Points on a hilly landscape, in no order, each with its height.
From any point a climber steps to the highest of the 2 points nearest to it. It stops when none of these is higher. Distance is the straight distance between rows; heights are no part of it.
J902 h=109: [ -7  12   2  -5   1 -11  -8  -9  -8 -13   3   4  -9 -21 -34  22   3  -8
  14  -6 -20   1  -3]
J734 h=469: [  6  14  -9  -1 -11  -6 -13  -2  -9   0   1  15 -10  12 -12  -5  19  11
 -18 -11  30   4  16]
J995 h=152: [  4   2   3  12   8 -16  12  11   8  24  21  -5  -1  10   1  11 -17  13
  15  21 -12 -14 -15]
J661 h=108: [ -2   0  18 -11  14  10   9  10  22  24   7  15  25   7  25  19 -21   4
 -12 -10 -12  18 -35]
J988 h=291: [  0   4   5   6  19 -10  16 -11  11  22   4  -3 -15 -12 -20  19 -10   4
  -7   2 -44   0  15]
J684 h=476: [-13   8  -7 -13  -8 -19 -27 -12   1  -6  18   7 -19 -25 -31  14  40  36
 -19   7 -21 -11  18]
J722 h=578: [-25 -28  19  -9  -1 -14  -7  -1  -5 -18  33   1  19 -19  32   4 -10 -10
 -25 -12   3  -7 -17]
J68 h=118: [ -4   7  -1   4  14 -17   2  -6  -6   4  15  -1 -11 -12 -34  18   0   3
  12   5 -20  -7   0]
J618 h=260: [-26  -7  23  -9  -5 -11 -20   0 -19 -30   3 -15   5 -25   3   1   6 -44
  -5 -20  -4 -14 -15]
J382 h=159: [ -9   1  -3 -17 -13   3  -9   6  -2 -23  32  36   5 -14 -18  17  23  -5
   6  -6   7   8 -36]
J641 h=744: [ -4  -8  -7   8  -6  29  30  10  11  -8 -30 -12   4  11  42 -25  -9  15
  -6   0  18   6  11]
J439 h=371: [ -1   6   2   6  -1 -11  -8 -21  -2   3  -4 -25 -23 -18 -35   6  -5   5
  10  25 -27 -17  27]
J167 h=281: [ -6   2   6   3  21   2  34  -3  20  24   3  -6 -13  -8  -1  17 -16   8
  -7   7 -42   4   9]
J453 h=589: [  8 -23 -13   4  -7  20   4   0  -2 -12 -29 -11   8  12  32 -30 -12 -24
  -1  -9  11  12   9]
J573 h=500: [ -1  12  -7  -8   2  -8  -6   0  -9  26  15  19 -20   0 -23   1  46  35
 -31 -12   8   6  31]
J642 h=351: [  0   4  -2   1   1  17  13   1  19 -14 -27  -8   3   0  19   2 -19 -18
  -3  -2 -21  14  11]
J638 h=111: [ 17   3  -5  16  -1  37  31  39  -9   9 -31 -34   8  21  24 -27   8  15
   5  28  12  -2  15]
J452 h=338: [ 13   0  15  -6   7   4 -14   4  -3  -4 -16   8  21  19  14 -14 -21 -18
   1 -28  12  34 -26]
J585 h=343: [ -2  11   8   0  24  -8   9  14   6  10  -4   2   5 -15 -32  18  -9 -19
  37  -3 -26  -2 -33]
J882 h=668: [ 17  17 -10  -6   0   3  -7  11  -2  -2 -12  25   4  18 -22 -12   1   3
  11 -30  17  41 -10]
J967 h=643: [ 11   3  -4  11  17  -2   8   4   2  16 -22   3  -6   0 -33   2   4  -3
  -3 -22  -6  29  23]
J87 h=596: [ 18  17 -22  -3 -27  14 -12   4  -7  -4 -11  17 -14  10 -28 -12  29   2
   3   1  29  12  28]
J611 h=396: [  0   3   2   4  -4 -16 -11 -18 -10 -10  -5 -15 -10 -15 -26   5 -10  -4
  20  21 -15 -17  13]
J849 h=611: [ 13 -16  -2  22 -13  29  17  22 -10  -8 -32 -27  17  16  26 -31  -2   3
   7   8  16  16   3]
J171 h=203: [ 19   7   7   3   0  -1  -4  11  -7  20  -1   3  13  35  17 -19  -3  15
  -4  -4  35  14  -7]
J597 h=183: [ -5  -5  -3 -10  -2 -13 -32 -13  -2 -20 -22  -5  10 -12   4   0  31  -1
 -28 -20  -5  10  38]
J422 h=522: [ -4  13  -3  -5  -2 -17  -4  -4 -11  20  40  15 -19  -7 -17  17  38  34
 -22  12   7 -19   2]
J200 h=163: [  0 -23 -10   1  -9  -4 -30 -17 -11 -22 -22 -13  10  -6  15 -11  28   0
 -27 -19  16  -2  37]
J60 h=279: [-26   5  21 -12   2  -8 -19   1 -10 -22  11  -3  12 -27  -6  18  16 -31
   3 -19   3  -7 -32]
J251 h=504: [ 12 -15  -8  15 -11   3 -10   7 -29 -19 -22 -10  11   6 -12 -11  28   7
 -11 -11  40  14  28]
J972 h=361: [  9  -5  -8   2 -19  -7 -23 -17 -24 -16  -2 -12 -11   7  -3 -13 -16 -13
  36  16   8 -27   1]
J546 h=649: [ 17   8 -10   1  -6   7  -1  17  -5  -2 -10  23  -2   3 -34 -10  15   5
   6 -23  20  41   1]
J253 h=205: [-22   8  13 -14  14 -23 -21  -8   1  -9   4  -5   1 -33 -26  30  34   1
 -17 -15 -28  -2  -3]
J748 h=257: [ 13  -5   6   1   2 -13  -7   6   9  10  21   2  21  18   8   7 -18  15
  20   2  -4   0 -41]
J724 h=207: [-14  10  13  -8  14  26  28  14  25   4 -22   6   8  -8  19  10 -14 -16
 -20 -14 -16  26  -3]
J903 h=179: [ 16   3  -8  15   4  14  22   7  15  17 -24 -15  -8  14   3  -8 -10   4
  -5  10  -2   4  28]
J561 h=327: [  0  12  -5  -8   1  -8 -21 -20   1  -8  -5   1 -13 -13 -25  19  13   6
 -15  -7 -19   6  28]
J985 h=160: [ 13  10   5   7   6 -10   3   3   1  24  11   6  -3  19   5   6 -19  11
   6   9  -6  -6  -7]
J885 h=251: [ -3  -6  12   3  15  16  27  16  22  10 -19   3  15  -9   6   3  -9  -4
 -26 -13  -6  36   7]
J869 h=566: [ -6   1  10   3   7 -22   2   7  -9  12  41  12   3   3   2   2   9  25
  14  20  34 -18 -35]
J998 h=619: [-19 -26  13   4  -1 -20 -10 -12  -8 -23  26  -8   6 -19  19   0  -4  -3
 -13  -3   0 -17   3]
J254 h=171: [ 12  15   6   1   9 -10   0   2  -8  30  11   8  -7  29   5  -3   1  13
  -6  10  19  -7   3]
J226 h=216: [ -3 -12  22   1  14  -8  -1  11   7  -7  14   0  23  -3   8  -4 -19 -18
  32  -5  -6  -8 -46]
J347 h=372: [  8  14 -18 -14 -20   4 -20  -4  -1 -21  -5  27  -6  -1 -21   4   7 -10
   2 -13   7  14   6]
J134 h=130: [  2  -5  -2   7  22 -18  15   6   9  26  16   4  -2  -8 -36   3   7  18
  47   8  -8 -16 -23]
J121 h=262: [ 28   5  -9   5  -6  16   2  19  10  11 -29 -20   4  46  22 -26  -8   2
  18  14   8  -5   7]
J95 h=381: [ -9   0   1 -14   1  -4   9   1  -3   6  34  33  -2 -23 -27  29  31  14
  -4  -4  -2   1 -29]
J729 h=73: [ -3 -21 -19   6 -15  10 -17 -38 -17  -9  -8 -32 -15   1  29 -20   5 -15
 -19  22   0 -29  31]
J212 h=22: [-18 -13 -10   5  -6  24  24  -7  13 -16 -21 -13  -5  -6  35 -16   1   7
 -29   0  11   0  28]
J207 h=430: [  0   7  -7  -9  -8 -12 -18  -1  -1   3  21  18  -3   4   6   3  39  29
 -37 -12  33  -4  20]
J545 h=115: [-23  17  17  -8  -2  21  15  16  14 -13 -17 -10   6 -13  26   4 -22 -34
   5  -6 -31  -3 -25]
J715 h=101: [ -1  -7   1   6  20   2  34  24  32  28  15  -7  12  -2   4  19 -19  18
  21  11 -38 -14 -31]
J336 h=313: [  2   4  -4   1   6 -16  -9 -19   5  12  -5  -1 -13  -7 -27   9  16  17
 -26  -6 -20   6  36]
J237 h=190: [ -6  -2  15   0   8  -9  -9   1  -8 -19  10   8  13  -6  -2  10 -16 -19
  18 -10   1   0 -33]
J436 h=138: [ 11  10 -12 -22 -11  11  -1   7   2   4  27  51  -5   4 -16   9  11   3
   5 -14   4  28 -37]
J164 h=447: [  2   4  -7  -3 -10 -16 -24  -8  -9  -1   3   8  -5  11   4   0  30  21
 -28  -7  30  -3  28]
J12 h=187: [ 23   4  -2   4   7  25  21  32  -1  19 -28 -28   7  38  27 -31   3   7
   9  23  19  -6  14]
J526 h=434: [  3  -3  -3   8  -1  -5  -4 -10  -1 -17 -12 -20  -6  -9  -7   1 -25 -19
  33  19 -22 -19   8]
J329 h=399: [ -2  -5  -6  -7 -15  -3  17  10   8   5  50  31 -17 -21 -37   5  39  15
  14  25   5  -5 -17]
J111 h=294: [ 22   4  10  -8   4   6 -12  12  12  12  -5   4  22  27  17  -6 -27  -1
  14 -25  -7  32 -30]
J120 h=337: [  7   0 -12   5 -14   0 -21 -26 -29  -9  -1 -11 -14  16   2 -13 -10  -9
  16  21  14 -37  11]
J441 h=309: [-13  -7  10   8   5 -12  13 -17  12   1   9 -25 -19 -15  -7  11  -1  17
 -17  34 -31 -18  25]
J534 h=193: [-14   9   1 -20   0 -17 -36 -14  -3 -24 -19   1   4 -23 -10  14  36   3
 -24 -21 -20   3  26]
J502 h=146: [  5   7 -13 -19 -26  11  -6   8   1  -5  28  44  -2  -8 -20  11  20 -10
   0  -2  -4  22 -25]
J758 h=359: [ -3  -4   3   5   2   3   5 -12  15   3  -5  -9  -3  -5  13   8  -3   5
 -34   5  -7   8  32]
J874 h=581: [  3   2  -4   1 -10 -10 -13   0 -11 -18  14  10  -3   2 -18   1 -11  -6
  31   5   9  -7 -17]
J901 h=541: [ 11  15  -7  -7 -18   5 -17  -4 -10 -19   2  20 -11   5 -23  -2 -16  -8
  33   0   0   1 -15]
J775 h=592: [ -2  -5  13   7  -4 -20  -9   0 -15   6  37   8   4  15  17   1  -7  14
   4  12  25 -20 -29]
J784 h=415: [  2   8  -5  -3  -4  -7  -9  11  -4  25  22  29   0  11  -5   3  35  32
 -33 -16  38  14   7]
J324 h=133: [  7  12  -2 -19   3   2  -3   3  -4   9  15  39  10   4 -16  15   7   3
   5 -22   4  30 -47]
J165 h=117: [  9  -6  10   0  19  -7  14   6   6  29  15  12  21   9  -1  24 -15  15
   7  -4 -20   9 -46]
J357 h=460: [ 14 -18   0  16 -16   7 -10  11 -29 -20 -21  -6  20   6  -6 -21  13   1
  -6 -23  35  24  11]
J892 h=687: [ -2   1   6   6   4 -13  -3 -13  -1   2  15   6  -1  -3  -4  17 -10   3
 -12   0  -5   3  -3]
J483 h=425: [ -8  -1   6   2   0  11  16   3  21 -12  -4  -5   2  -3  29   2 -31  -8
   0   3 -26  -4  -3]
J670 h=658: [ -3   3   0   8  -4 -18 -11 -11 -10  -6  19   5  -5  -4  -8  16   0  10
  -3   9   3 -14   0]
J2 h=79: [ -8   3  14  -2   4  -3  -9   1  -4 -16 -13 -12   9  -9   1   6 -22 -45
  17  -5 -23  -3  -8]
J603 h=282: [ 13  23 -12   3  -7  -4 -11  -5 -16  18  -5   3 -18  22 -13   1  -6   7
  15  14   1 -14  11]
J522 h=223: [ 16   4   0   1  11   0   3  21  21  16 -11  -4   6  21 -12   8 -30  -5
  26  -8 -42   0 -16]
J151 h=370: [  2 -29   0  -9 -10  -3 -18 -10 -14  -9   7   8  11  11  33 -26 -11  -9
 -25 -28  25  10   1]
J356 h=247: [  1  -1  -8   7  -9   3  -1 -23   2  -4 -14 -28 -11  -5  -1   4 -12  -9
   1  31 -22 -17  30]
J454 h=762: [ -7 -20   6  11  -7  -5  12   8   8  -9  15 -16   0   0  31 -10 -23  -2
  12  25  -2 -30 -11]
J681 h=222: [-18 -11  22   3  27 -20  17   1  17  -7  16  -6  14 -27  -6  19   2 -11
   9   8  -3  -6 -17]
J158 h=652: [-15 -27  14   5   2 -28 -12 -14  -7 -19  27 -10   0 -17   7 -11  -1  -2
   9   8  25 -26  -1]
J900 h=628: [ 18  10 -20  -6 -17  12  -4  11  -1  -2  -8  30 -13   2 -35 -11  24   5
   2 -15  16  28  18]
J262 h=59: [ -9 -19 -22   4 -14  23   3 -30  -4 -13 -10 -35 -12   3  39 -24   6  -9
 -24  18   4 -23  31]
J286 h=463: [  8 -26 -26   2 -16  17 -13 -15 -16  -7 -10 -15  -5  14  37 -34 -24 -28
   4   3   3 -10   7]
J32 h=442: [ 13   1 -16  -1 -17   5 -25 -19 -20 -17 -15  12  -7  16  -1 -18 -11 -15
  14 -10  22   0   8]
J977 h=293: [  2  -6 -17  10 -11  17   0 -21   8 -15 -29 -22  -7   3  16  -6  -8 -22
  -2  19 -11  -7  31]
J58 h=230: [ -9   5   2  -2   2   4  -2 -16   5 -17 -28 -23  -7 -17  -4  13 -11 -30
  -9  10 -37  -6  21]
J517 h=348: [  2  -4  -2  10  -8  -5  -6 -11   1  -5  -5  -9   1  14  19  -6 -17  -8
 -16   7   8  -5  20]
J912 h=295: [ -7   0   3   8   6  16  39  15  22  23 -10  -2   3   0  20  -6  -1  27
 -26  -3   7  19  15]
J78 h=362: [-10  10  20   1  23  -8  -2  13   6  -9 -11 -14   6 -19 -28   9  -7 -31
  43   1 -18  -5 -24]
J692 h=238: [  0 -11  14   3  17 -13   8  15  12   3  18  -1  24   1   3   7 -17   1
  31   7  -6  -4 -39]
J326 h=417: [-14  -8  -3 -10  -8 -12   8   0  10 -11  36  20 -10 -28 -35   1  34  17
  21  17  19  -9 -11]
J366 h=38: [-13 -17 -20   6 -10  25  17 -13   3 -10 -20 -22  -2  -1  45 -24  13   3
 -32  10  19  -7  33]
J470 h=184: [ 19  17  12  -1  15  -5   5  13  -9  28   0   3   0  36  10 -14   4  14
  -4   4  34   5   2]
J580 h=236: [-22 -11  21   3  17  -2  30   4  24  -4  20  -1  13 -24  15  16 -11   0
   1  13 -16  -6 -22]
J847 h=406: [  3   3   2   0   5  -3  -3   3   1  22  17  35  13   9  -6   6  21  32
 -31 -22  38  25  -8]
J763 h=92: [  1 -23 -18   4 -10   6 -27 -23 -22  -5  -6 -20  -9   8  30 -23  13 -15
 -26   3  21 -24  32]
J605 h=511: [ -3  16  -7  -9   5  -9   1  -7  -5  30  30  20 -22   4 -22  14  32  27
 -30  -6   7  -2  10]
J344 h=393: [ -2   2   2 -12   1  -8  -5  -7  -2  12  22  35  12   4  -2  21   8  19
 -24 -20  18  19 -17]
J948 h=276: [ -1  -6  12  11  15  13  31  22  21  24  -9   4  14  -3  12  -1  -7  18
 -23 -11   0  35  11]
J269 h=212: [  7   3  -7   9   2  -2   4 -13  10   6 -19 -13 -11   8  -5   5 -14  -7
  -1  14 -13   2  28]
J288 h=288: [-21  -2   4   3   2   2  26 -10  19 -17  -1 -26 -19 -26   6   7 -13   9
  -2  31 -37 -20  18]
J878 h=322: [-10  -9  -2   2  -6   6   6 -12  12  -8  -3 -14  -3   0  30  -3  -9   2
 -31  11  -2  -7  28]
J586 h=395: [  3  -9  -1   5   3  -9  -5 -10   5  -1 -14 -13   4  -8   2   4  19   8
 -36  -2   4   9  44]
J865 h=208: [-19  -2  16 -13  20 -22  -3  -6   0  -7  14  -5   2 -36 -23  33  23  -3
  -6  -6 -18  -2 -12]
J17 h=488: [ -7  10  -8 -13  -5 -10 -14 -11   2  17  21  15 -25 -12 -32  10  47  36
 -23  -4 -18  -5  25]
J223 h=77: [ -2   5  14  -4   5   6  -1  11   3 -17 -11  -8  14  -2  14   1 -29 -39
  14  -3 -27  -1 -28]
J38 h=537: [  8  -2   1   8  -5  -9 -14   1  -9 -16   6  -2   4   5  -9  -6 -28 -10
  40   3  -3 -15 -22]
J372 h=325: [ -5  -1  -3  12   2   9  25   3  20  14 -12 -10  -7  -1  13   1   0  12
 -37   6   6  11  33]
J725 h=387: [ -5  -2  -1 -13  -4  -7   0  -2  -1   7  34  38   7 -15 -10  27  22  21
 -20 -12   7   4 -28]
J10 h=616: [ 16  15 -13   6  10  -1   2   0  -4  16 -11  12 -17   8 -30  -3  -1  -1
  14 -19  -3  17  17]
J776 h=489: [ 12   8  -3   7  -4  -4  -2   8  -5  15  -3  12  -1  17  -9  -5  12  16
 -14 -12  34  22  12]
J432 h=300: [ -1   7   3   5  15 -13   5 -15   8  22   4 -10 -22 -12 -25  16   4   9
 -23   3 -35  -1  29]
J46 h=264: [ 19  16 -11   9   0  -8  -4   6  -3  20  -9   1 -13  21 -21  -3 -16   4
  26   2 -18  -7   6]
J792 h=388: [  2 -21  -6  12 -15 -10 -18 -11 -28 -18  13 -18  -4  -3  12 -21 -23 -15
  26  12  12 -30  -4]
J592 h=277: [ 15 -19  13  11 -11   5  -7  10 -24  -2  -5  -5  22  21  25 -35  -2   8
 -15 -14  48  25  -4]
J40 h=580: [  5 -16  -6  12  -3  24  15   5 -11   0 -20 -20  11  18  37 -34   7  -5
 -11  15  33  -4  18]
J559 h=350: [ -5  10   2  -2  -1 -17 -16 -24 -11   0   0 -22 -25 -14 -33   4  13  17
  -3  27 -21 -24  26]
J754 h=155: [-22  25  15 -10   2  26  22  13  20  -6 -30  -2   7 -12  29  11 -16 -26
 -11 -15 -25   8 -15]
J375 h=143: [ 11   5  -9  14   6  25  35  32   7  21 -31 -23  -3  11   9 -21   3  17
   0  12   1   3  20]
J364 h=540: [ 14  -4 -16  11 -10   1  -5   9 -25  -1 -19  -9  -8   7 -23 -12  39  10
  -8   2  37   8  34]
J170 h=428: [ -6 -22   5  -7  -5   1 -19  -5 -11 -18   1   7  17  -1  32  -9 -10 -23
 -32 -30   9  12   7]
J741 h=135: [ -7 -12   4  14  35 -27  29   1  19  32  18  -8  -3 -19 -27   8   9  10
  38  18  -7 -17  -9]
J107 h=768: [ 12 -18 -16  11  -5  20   2  -2  -5   0 -24 -21   8  28  30 -34  -9 -14
   3  11  22   0  14]
J608 h=421: [ 19  -5   6  10 -11   4  -5  15 -22 -15 -21   3  14   7  -8 -19   7   3
   4 -22  32  38  -3]
J866 h=321: [  6 -10   5   4  -7  -2 -14   0 -13  -4   5  13  14  23  21 -22  -5   9
 -20 -20  43  16   3]
J421 h=394: [ -2 -18 -34   2 -15  33   6  -9  -1 -12 -21 -17  -9   8  50 -37 -19 -14
   0   7   3 -16  13]
J139 h=200: [  3   8   4  -5  15  12  16  26  35  11  -7 -11  15   4   0  15 -27  -4
  22  -1 -50  -4 -31]
J674 h=334: [ -3  19   3  -6  11  -5   0   9  -4   4  -1  16   0 -20 -35  22   1 -19
  32 -13 -18   8 -37]
J898 h=243: [-24   2  19 -11  -7  -8 -27   1 -15 -15  -9  -9   8 -22  16   8   6 -42
 -20 -34  -9 -12 -11]
J457 h=332: [ -8   4   0   0  -1 -14 -11 -26  -1   4   2 -23 -20  -8 -14  13  13  17
 -25  21 -22 -17  31]
J505 h=400: [ -1 -10  -3  -2   7  35  27  18 -19   0 -18 -21   3  23  51 -39  15   6
  -9  22  38 -13  13]
J4 h=250: [ 14  15  -4   3   3  -6  -8  -1   2   7  -8   0  -3   8 -23   9 -20  -8
  30   5 -24  -1  -1]
J327 h=405: [ 15   3 -15  -5 -13   1 -24  -9 -10 -24 -15  14   0  13 -11 -10  -1 -15
   4 -21  22  15   7]
J823 h=548: [ -7  12   5  -5   1 -12   8  10 -14  13  49  21 -15  -1 -16   4  23  26
  12  30  31 -28 -23]
J588 h=280: [  4   4  -4  -1   2  13   0  -7  11 -11 -40 -11  -6  -6  -2   7 -15 -32
  -3   0 -24  11  23]
J152 h=519: [ 14  14  -9  -8   2   1   2   3   4  28  16  36  -4  12 -19   5   1  19
  -2 -20   6  21 -18]
J16 h=141: [ -6 -10  11  12  26 -23  22  -3  11  23  25 -14 -11 -20 -18  15   2  18
  11  23 -11 -17   0]
J380 h=530: [  8  20 -12  -4  -7   4   2   2  -9  19  18  31 -20  11 -25   4  10  17
   2  -9   7   7  -3]
J304 h=534: [ -8  15   4   2   0 -20  -7   0 -19  12  43   8 -15   0  -9   9  22  26
  -7  27  23 -24  -4]
J804 h=349: [ -2  -7 -26   6 -12  31  11 -12   8 -14 -29 -17 -11   8  34 -23 -13 -13
  -4   9   2  -9  20]
J63 h=316: [ 11  13  -1  -1  -2  -7 -16  -9 -24   2   7 -10 -17  17   5  -6  -3  -1
  14  27  20 -41  13]
J975 h=137: [  4 -22 -16  17  -7   8 -12 -18 -11 -11 -25 -27   5   1  15 -16  17 -12
 -17  -2  20   1  40]
J268 h=352: [ 17   6  -8   4  -8  -3 -14  -2  -9   7 -11  -6  -1  34  10 -16 -16  -1
  12   7  17  -4   3]
J177 h=483: [  2  -7  -4   8  -5  -8  -4   0  -3 -13  -5 -11   3   6   6  -6 -32 -15
  33  14 -11 -20  -4]
J475 h=745: [ -2  10  11  -3   8  -4   2  -5  10   0  -3   8   5  -2   4  20 -13 -14
 -12  -8 -13  13   2]
J591 h=162: [ -9  15  12 -15   7  24  18  28  32   6  -7  -3  15   4  22  10 -27  -2
  10  -7 -35   4 -39]
J180 h=90: [  1  11  -6  -1  10  13  34  24  34  24   6  -5   0   8  13   9 -26  23
  12   7 -39 -19 -16]
J774 h=568: [ 15   5 -20   2 -21   9 -10   5 -14 -14 -22   6  -8   1 -32 -12  40   7
   0  -8  33  11  32]
J351 h=651: [  5  -8  -2   6 -11   6   4   5  -4  -5   7 -13   1  22  37 -21 -29   0
  12  18   1 -30  -4]
J313 h=493: [ 12  10 -15  -5 -28   6 -21 -17 -14 -18  -2  12 -15  16 -18  -8  -1  -6
  19   1   9  -9   2]
J217 h=298: [ 13  25  -2  -5  -2  -5 -13  -6 -25  15  -1  -3 -21  22 -12  -5   3   2
  15  25  16 -27  16]
J571 h=446: [-27  -6   6 -17   7 -18 -10 -10  16 -19  13   0  -6 -43 -45   6  41  12
  16   7  -8 -11  -2]
J828 h=248: [-21  -3  10   5  14   5  35   7  25   9  17   3   8 -13  17  20 -21  12
  -7  16 -27 -10 -19]
J219 h=237: [ 12  15  -3   1  14   1  -4  10   6  13 -17   4  -3   5 -27  16 -24 -13
  30 -13 -36   6  -7]
J231 h=429: [-15  -7   5  -6   8 -18   4  -9  15  -6  26  12  -9 -32 -36   8  29  16
  23   7   8 -10  -8]
J779 h=127: [  8   9  12 -19  12   3  -5   5   2  23   2  25  25  15   2  18  -4   2
   2 -27   0  36 -49]
J639 h=199: [-18  12  13 -16  -1 -19 -33 -12  -5 -22 -12 -13   0 -29 -17  22  24 -11
 -19 -15 -31  -5  11]
J249 h=542: [ 13 -15 -18   3 -16  13  -8  -2  -8  -3  -9 -19  -4  32  41 -33 -29 -17
  16  13  -1 -23  -1]
J568 h=385: [ -5 -12 -11  -3   3  -5  23   1   2  16  36  32 -13 -21 -39  13  34  17
  14   7  -3  -4 -29]
J482 h=624: [ -4  -6   9   2  -5 -23  -8  -5 -13 -19  23   4  -6 -16 -20   0   1  12
  22  13  14 -20 -10]
J456 h=235: [ 22  -8   8  11  -5   7   5  16 -12   8  -9 -11  17  32  27 -33  -4  11
  -1  -6  35  23  -2]
J266 h=527: [-26 -26  18   1   1  -4   8  -3   6  -7  34   8  18 -11  45   4 -17   4
 -34   0   3  -1 -20]
J632 h=324: [-12  16   7 -14   4   2   1  10  -4  -4  11  19   1 -23 -32  26  12 -18
  14 -12 -10  12 -40]
J70 h=121: [  3  -1  20 -11  18  -3   7   2   8  38  10  20  27   3   8  26  -8   3
  -5 -15 -13  23 -48]
J193 h=472: [  4 -23  -5  17  -6  26  15   7  -5 -18 -30 -15  19   3  24 -28  -7 -13
  -9  -8  13  22  14]
J896 h=274: [  5   4  -3  -9   9  32  18  12  -2   3 -17 -18  -2  32  53 -32   7   2
  -6  30  30 -21  17]
J794 h=642: [ -6   1  12  -4   9   3  -3   0   0  -9 -13   3  13  -3  14  11  -9 -25
 -25 -18  -6  18   4]
J348 h=517: [-15  -8  14  -8  -3   2 -17  -2  -5 -15 -16  -2  17  -5  28  -2  -5 -37
 -24 -35   0  16   7]
J773 h=145: [ -3  -1   4  21  20 -12  26   4   8  40  27  -4  -8  -4  -7  17  -5  22
   5  23 -21 -18  -8]
J609 h=174: [-11   1  13  -9  -1  -8  -9   3 -11 -17  21  20  14 -13  -8  15   5  -7
   9 -14  11   7 -37]
J110 h=110: [  5  -3   5   1  15  -1  22  15  23  36  15   6  13  11  11  15 -22  14
   2   8 -27   3 -25]
J890 h=312: [-15  15   6 -19  -8   4  -2  15  -5 -11  13  24   1 -31 -35  26  37 -25
  11  -6  -5   4 -38]
J100 h=422: [  8   5  -3   6  -3 -10 -13  -7  -6   9 -13  -8  -8   3  -8   1  26  18
 -26   0  16   0  43]
J509 h=579: [ 15  21 -21  -7 -15   2  -3 -10  -4  14  -4  15 -26   6 -39  -1   7   2
  17  -4  -8   1  23]
J88 h=386: [ 16  -7   8  -2  -8   3 -17   6 -13 -11 -18  10  15  18   7 -21  -4  -9
   3 -32  29  35 -13]
J79 h=464: [-18   3  -2 -18  -1 -16 -18 -11   8 -15  16   3 -10 -34 -39  12  37  23
  -7   6 -27 -11  10]
J199 h=213: [-16  -4  18   3  18 -22  -5  -5   2 -10  17  -5   9 -32 -16  25  10  -7
   2   2  -3  -6 -16]
J508 h=265: [-17   8  -3   3  13  19  39   7  31  14   3   3  -4 -11  15  16 -20  14
 -10   1 -35   2  -2]
J944 h=347: [  4  15 -10 -10  -8  -3 -18 -13  -5 -16 -12  11 -10  -5 -29  14  11 -12
  -2 -15  -2  18  20]
J666 h=297: [-26  11  15 -12  -9  -3 -13   9  -3 -15  14  12   8 -38 -22  22  36 -26
   6 -15   4  -2 -39]
J123 h=553: [  7  18 -16  -7 -14   4  -9  -8  -3   4   9  19 -24   1 -31   3  14  11
   6   2   4   8  19]
J98 h=307: [ 31   8  -5   1  -4   6  -7  14  11  16 -14  -9   9  47  15 -17 -18   5
  21   3   2   0  -4]
J959 h=613: [  6 -10 -10  13 -11  34  30  23   7  -7 -37 -22  14  11  30 -34  -5  15
   5   1   9  12   4]
J400 h=270: [-24 -10   6  -2  -3  11  13 -16   8 -32  -6 -24  -9 -34  15   3  -7  -8
 -11  17 -37 -19  13]
J921 h=272: [ 14   3   7  -2   2  -5 -11   4   2  12  10  13  12  24   7   1 -22   8
  16 -11   6  13 -34]
J130 h=252: [-15  -9   5  -6  -4  10   6 -14   6 -30 -15 -18 -10 -21  20   2 -16 -25
 -13   8 -32 -10  14]
J504 h=630: [ -5  -2  -7  -4  -4  33  26  10  21  -9 -23  -4   8  12  47 -24 -22  19
  -6 -10  10   4  -4]
J821 h=507: [ 11  12   2   4   8  -7   2   7   0  20   4  23   9  16  -5  -1  -4  13
  -9 -20  20  31  -7]
J56 h=516: [-11   0  -6  -4  -4  23  22   4  19  -9  -7   2   3   4  44  -9 -28   6
 -16  -6  -6  -1  -2]
J48 h=392: [  7  -2  -2   5 -11  -5 -22  -9 -12  -7  -6   0   1  19   9  -7 -17  -7
   3  -2  12  -2  10]
J971 h=397: [ -3   4   9   5   6  -9   2   1   7 -14 -12 -15  -3 -19 -21   8 -18 -21
  44  14 -19 -20  -3]
J950 h=695: [-10 -21  13  12   4 -20   3  -3   2 -12  27 -14   6  -8  18 -14 -20  -4
  19  14   8 -22 -12]
J315 h=125: [ -5   0   2   6  17 -19  13   2   0   9  16   5  -6 -21 -37  15   3   8
  33   9 -11  -8 -17]
J43 h=116: [  8 -17 -17   9 -13   7 -18 -13 -21 -10 -16 -18   0  17  11 -23  20 -11
 -13   0  39  -9  33]
J698 h=676: [  8   7   3   6  15  -2   6   6   9  13 -16   6   3   0 -12   8 -10 -11
  -6 -20  -6  31  12]
J232 h=122: [ -8   6  17  -7   7  16  21  12  25   5   4   6  19  -1  31  15 -26  -8
  -4  -4 -22  11 -31]
J836 h=97: [ -5  13   8  -5   0  -3 -17  -5  -9 -20 -10  -3  -2 -14 -22  16 -14 -32
  15  -6 -14  -1 -12]
J984 h=414: [  7 -30 -19   4 -18  -4 -22 -18 -31 -12   0 -14  -3   8  28 -27 -24 -24
  17  10   5 -26  -3]

For each start below, name the point where the climber stops.
J68 | J475
J436 | J882
J725 | J475
J88 | J882
J618 | J874
J269 | J454
J441 | J874
J985 | J475
J58 | J641
J232 | J454
J545 | J758
J586 | J475

Two climbers start at each pair of points below. Name the first point that both come to, or write never.
J130, J2 | never
J223, J836 | never
J603, J903 | J286
